A landscape with many valleys, sampled at points; each row gives a point and its height.
From any point a ball rolls to the lowest of the 2 points nearest to it. It stops when none of these is lower. Distance is the straight distance between rows; heights are no part of it.
(378) h=277: [-26 -23  -1  -7  30   5   1   9 -10  30 -17   2   1  -2  33 -14  -1 -13
  31  -1  15  15   2 -22   4 -25]
(329) h=501: [  4  21   8  -5 -21 -11  -4 -15  12 -15  12   6 -14   5 -22  -1  -1   0
 -16   4  -2 -10   8  10   0  -3]
(605) h=245: [ -1  24 -11  12 -14 -14  -2 -20  -6 -22   7  21 -21  13 -11  -4  11 -11
 -29  12  -5  -8  10  -4  -4  -6]
(851) h=368: [ -5  25  12 -13 -25 -29  -8 -23   5 -24  29   5  -2   3 -16  -4  -1   1
 -27   7  -1 -23  18   8   0  -3]
(251) h=135: [ -5  25   9 -11 -17 -29  -8 -18  11 -26  18  16  -9   1 -20 -14  22  -1
 -24   4  -7 -13  11  15  19  -2]
(187) h=313: [  8 -22   0  -4  26  29  24  -3  -9   2  -6  -7   7  -3  26  13  -1  -7
  18   9  -6   1  -2 -20 -26  14]
(405) h=531: [ 19  -7  11  -6  10  -8   1 -10  -6  -4   8 -20   5  -7  -1  20 -31   8
   5   6 -19 -20  17 -15 -18  24]
(715) h=247: [-10  31 -11   8   3 -18  -4 -10 -12 -10  -1   0  -7   3   2 -17 -14 -14
 -25  -5   0 -10  14 -13  -7 -16]
(324) h=452: [-34   6  -3   7  30  -7  -6   9 -15   2  -3   5  10   9  23 -34   0 -16
   7  -8  25   3 -11 -29  17 -30]
(151) h=390: [-30 -14  -3   1  23  -8  -3  12  -4  37  -7   3  12  -9  15 -26  13   6
  26  -3  29  15  -6 -13  19 -29]
(502) h=185: [-12 -31  -4  -5  21  20  12   5  -3  25 -14  -2   2 -16  30   6  10  -2
  27   0   2  16   0  -9  -3   3]
(366) h=720: [  9  -5  -9  11 -24  17  -4  14  12   4  -5   0   3  -6 -19  17  10   9
  -1   1  -8  19 -21  25   2  20]
(164) h=483: [-10  21  16  -7 -11 -28 -12  -8  -4  -5   4 -16   2  -5 -13 -13 -11   4
  -5 -16   4  -7  18   3  -3  -3]
(16) h=381: [ -1  22   6  -2 -10 -20  -2  -9  -7  -9   5  -9  -6  -1  -8  -9 -24  -6
 -16  -6   0 -12  22  -5 -11  -5]
(279) h=102: [ 11 -24 -13   2   4  39  20  11  -2   8  -7  10   7  -1  20  16   6  -4
   9   5  -9  15 -17   8 -11  15]
(891) h=668: [  7  -4   1  -2  23   3  14   1 -10  -3  -5  -9   4  -2  13   2 -21 -10
  -4  -3  -8 -17  11 -13 -17   1]
(51) h=693: [ 14   9  -5   2  10  -2   9  -2  -9  -3  -2  -7  -5   3   5   3 -23 -15
 -16  -2  -7 -17  13 -12 -17  -3]
(693) h=290: [-10  26   7 -13 -21 -31  -6 -25   6 -26  22  13  -7   5 -13 -10   9  -4
 -30   7  -5 -19  17   3   5  -9]
(771) h=694: [ 10   6   3  -3 -40   4 -10  -5  18 -16   8   6  -2  -1 -31  16  15   8
  -2  10  -7   8 -16  32   6  17]
(243) h=597: [  5 -13   8  -9  18  -3  13  -3 -10   6  -5 -20  13 -12  11  16 -15   5
   8  -4 -10 -17  11 -19 -20  20]
(111) h=228: [-11  16  -8  22  29 -16  -9  16 -11  -7  -2  32  -4   9  16 -35  27  -9
  -4   6   7  13 -27 -16  48 -19]
(831) h=631: [  8   1  15 -12 -35  -6 -13  -7  19 -13  17  -5   5   0 -30  19   0  16
   1   2  -2  -5   3  29   4  11]
(657) h=287: [-14  15 -11  21  24  -5  -5   8  -7  -7  -4  25   0  13  16 -26  21 -11
  -1   3   8  10 -27 -17  35 -21]
(93) h=192: [  3 -11  -6   5   4  14   3  14   3  13 -11  -2   7   1   4   2   3   7
   4 -12   0   7  -9   8  -1   7]
(887) h=456: [ 28  -4   0   1 -11  12   1  -4   9 -12   3   1 -10   6 -15  24 -18   2
  -7  10  -9  -9   4  12 -12  14]
(341) h=488: [-26   5  -6  11  23  -5  -4  12  -9   8  -6   1  10   4  17 -28   9  -5
  10  -8  20   8 -12 -17  18 -24]
(129) h=409: [-26  11  -9  11  29   2  -2   9 -16  -3  -4  11   1  14  28 -32   0 -22
   2  -1  21   2 -17 -28  15 -35]
(87) h=519: [ 31  -5 -17  13 -27  26   1   8   9  -6  -3  11  -1   7 -17  26   1  -1
  -8  14 -15  13 -23  21  -9  18]
(892) h=431: [ -1  21  14  -7 -16 -19  -5 -11  -1 -10  11  -9  -5   2 -14  -3 -17   0
 -10  -4  -1 -13  19   5  -9  -6]
(490) h=477: [ 25  -7  12  -8   0  -6  -5  -7   2  -9  11 -18  -2  -5  -8  25 -26  11
   7   8 -17 -15  18  -4 -16  25]
(166) h=255: [ -8 -29 -13   3   5  23   1  15   2  26 -11   7  13 -11  16   0  18   5
  18 -10   5  24 -16   8   8  -1]
(530) h=178: [ 16 -22 -12   2  14  40  23   9  -4   3 -11   6   6   3  26  12   2 -12
   8  11  -9   8 -12  -3 -15  14]
(337) h=643: [  6 -11   3  -8  25   7  22   1 -14   3  -5 -15   5  -4  24   6 -12  -8
   7   1  -6 -12   5 -18 -19   5]
(54) h=435: [  9  13   1   6 -11   0  -3  -2   6  -5  -2   0  -7   6 -18   5   0   3
  -4  -5   1  -3   1  10  -3   7]
(250) h=410: [  0  12   8  -1 -22  -8 -11  -7  13 -12   5   2  -2   0 -27   4  12   9
  -4   0  -1   3  -4  21   6   9]
(624) h=357: [ -5  20  13  -2 -19 -17 -13  -8  11 -13   6   1  -4  -2 -26  -7  19   9
  -3  -2  -1   7   1  18  16   8]
(598) h=348: [-23  10 -14  18  25   7  -2  10  -8  -3  -3  22   2  15  26 -29  12 -19
   7   2  19  10 -25 -22  23 -23]
(705) h=545: [  9   0  24 -17 -21 -15 -11  -5   9  -7  16 -11   0  -3 -21  18 -14  16
   2  -3  -1 -11  22  15  -4   7]
(645) h=712: [ 21   5  -4   4   7   2  10   2  -4  -5   0  -2  -6   7   0  10 -18  -8
 -11   2  -9 -13  11  -6 -16   7]
(434) h=732: [ 15  -3   1   2   6   9  11   7  -2   0  -8  -7  -2   3   2   9 -12   2
  -2  -5  -7  -8   2   0 -10   8]
(875) h=451: [  4  14  -2   9 -21   2  -4  -4  11 -14  -3   7 -10   3 -20   1  15   5
  -6   1  -3  11 -12  18   8  12]
(673) h=567: [-21   2   3   1  22 -22 -10   4 -12  15 -10 -21  13  -7   6 -30  -1   5
   3 -21  12  -5   5 -16  10 -25]
(451) h=538: [-16  13   7  -2   8 -28 -10   1 -11   9  -7 -22   9  -7   1 -26  -9   3
  -1 -22   5  -4  14 -10   3 -15]
(806) h=222: [-24 -27  -5  -3  28  12   5  12  -7  38 -14   1  -3  -9  31  -5   4  -8
  35   1  15  20   0 -16   6 -16]
(218) h=593: [  8  -6  24 -18 -30  -9 -14  -2  15  -6  12 -11   2  -3 -26  19  -4  20
   5   0  -4  -2   9  24  -3  14]
(363) h=118: [ -5 -28  -7  -3  17  26  12   9  -6  19 -15   3   2  -4  29   1   8  -5
  20   1   3  15  -9  -6  -3   2]
(713) h=163: [ -5  17  -3  23  22 -22 -12  19 -10  -1  -7  32  -3   7   7 -36  26  -1
  -5   5   4  15 -21  -9  52 -14]
(527) h=188: [  2 -17 -10   2  15  30  13  10  -6   9 -11   6   1   7  27  -2   4  -9
   8   0   3  10 -10  -4  -5  -4]
(637) h=421: [-23 -19  -8   0  20  -2  -1  10   1  34  -6  -2   8  -7  15 -15  15   5
  21  -9  18  15  -7  -7  14 -22]
(365) h=251: [ 14 -12  -2   1  -2  13   4  11   4   8 -10  -7   6  -3  -5  12  -4  11
   0  -6  -4   3  -4   9  -6  12]
(8) h=454: [-22  -8  -5   7  16   4  -5  10  -4  20  -8  -1   6   2  13 -21  11   0
  12 -13  19   8  -8 -11  11 -18]
(830) h=530: [ 14   9  11 -17 -31 -12  -9 -19  15 -18  30  -3  -2   6 -22  17 -11   7
 -15  10  -2 -23  17  15  -2   1]
(479) h=513: [-17  20  12   0   2 -26 -10  -1  -6   1  -2 -18   4  -6 -11 -20 -10   2
  -4 -19   3  -5  15  -3   1  -7]
(482) h=518: [ 35  -3  -2  -7 -18   9  -3 -11   9 -16  16   6 -13  10 -20  28 -16   3
  -9  20 -12 -14   9   9 -11  11]
(307) h=666: [ 12   5  10  -9 -39  -1 -13 -12  21 -22  19   3  -3   2 -29  20   7  12
  -6  11  -5  -3  -3  26   5  11]
(282) h=262: [ -3 -27   0  -8  22  19  18   3  -7  15 -12 -11   5 -15  26   8   4   1
  16  -1   0   2   2 -12 -15   7]
(32) h=319: [ 18  -9   8  -3  -5   5   0   6   3   1  -7 -10   1  -7 -13  20  -8  13
   5  -1 -11  -6   5   7  -7  21]
(627) h=150: [-16 -32 -12  -4  18  10   5  11   1  42 -11   6   1 -18  29  -3  13   0
  34  -1  12  28  -7  -4   9 -10]
(26) h=154: [ -3  28 -15   9  -5 -15   0 -15 -10 -16   0  10 -17  10  -7 -10  -3 -13
 -30   5  -3 -11  13 -14  -8 -14]
(122) h=393: [ 17   3   4   5 -16   8  -2   1  10  -7  -1   1  -7   5 -19  16  -5   8
  -2   2  -7   2  -3  15  -4  15]
(697) h=448: [  1  18  15 -14 -26 -21  -8 -20  10 -20  30  -5  -1   4 -19   5 -11   5
 -20   0  -1 -25  19  12  -2  -2]
(344) h=619: [  3 -21   7  -7  22   6  17  -2  -6   9 -11 -18   8 -11  17  10  -5   1
  10  -2  -4 -12   4 -16 -20  14]
(685) h=478: [ -1  23   1   6 -11  -9  -3 -11   6 -14   2   4 -14   4 -19  -5  -1  -3
 -15  -1   0  -3   3   3  -1  -3]
(30) h=308: [  1  16 -11   4 -20 -16  -2 -26  -2 -26  12  27 -19  18 -15   2  17 -10
 -39  21  -3 -12  12  -6  -7  -4]
(263) h=581: [ 24   4   6 -13 -27  -1  -7 -14  11 -15  22   1  -9   9 -22  24 -15   7
 -11  15  -5 -16  12  14  -7   5]
(677) h=401: [ 28  -7  10  -8  -9   1  -7   0   8  -6   7 -11  -2  -4 -14  30 -18  15
   7   7 -14 -10  10   8  -8  25]
(762) h=214: [-12 -31  -9  -3  13  14   5  12   7  36 -11  -3  10 -17  22  -2  16   9
  25  -4   6  21  -6   4   9  -4]
(229) h=710: [  7   4  -5  11 -35  12 -10   7  15  -6   1   8   0   0 -27  17  16   8
  -3  10 -12  20 -23  29   4  18]
(387) h=495: [ 10   8  19 -15 -19 -17  -6  -7   4  -9  15  -9  -4   0 -17  11 -23   4
  -5  -2  -4 -13  22   9 -11   5]
(662) h=316: [ -4  25  -2   1   3 -16   1  -4 -14  -7  -3  -9  -6   2   4 -13 -26 -11
 -18 -12   4 -17  19 -11 -15 -14]
(153) h=341: [-30 -15  -1  -3  26  -5  -3  10  -7  26  -7  -2   5  -1  26 -24   4  -7
  22  -6  23  10  -1 -21  11 -33]
(45) h=570: [  8  -6  11  -5  15  -8   8  -8  -7  -1   3 -27  11 -13   5  14 -27   6
   5  -2 -12 -21  14 -22 -22  24]
(704) h=476: [ 10  11 -12  17 -17  12  -1  -2   7  -8  -6  10 -10   5 -16   4  12  -2
 -11   3  -5  11 -20  13   1  10]
(512) h=588: [-31   1   3  -1  28 -20  -9   7 -12  16  -7 -15  16  -4  11 -32  -2   0
  10 -15  21   0   2 -19  17 -33]
(231) h=252: [ 10 -20  -4  -1  23  33  26   2 -11   3 -10   4   2   2  29  11   0 -13
  14   6  -3   5  -6 -12 -19   9]
(217) h=281: [ -4  25  12  -6 -18 -20  -8 -12   7 -23   9   7 -11   0 -23 -14  22   4
 -12   4  -5   1   2  17  18   2]
(800) h=497: [ 17  -1 -19  18 -21  22   3   5   8  -7  -7  11  -4   7 -15  13   2   1
 -12   6  -8  13 -24  17   0  12]
(173) h=165: [  6 -25 -11   3   1  34  11  15  -1  15 -11   6  10  -4  13   8  12   0
   7  -2  -6  17 -20  10  -2  13]
(623) h=120: [ -3 -13  -7   9  13  20   9  15  -3  10 -11   2   4   6  16  -3   8  -2
   5  -8   4  10 -13   2   0  -5]
(552) h=215: [ -3 -30 -18   5  -5  26   5  18   5  25  -9   4  13 -13   9  11  21   5
  12  -6  -4  29 -20  15   5   8]

Where does a ball stop that starts at each point below?
(366): (251)
(87): (251)
(673): (26)
(645): (623)
(229): (26)
(329): (26)
(387): (26)
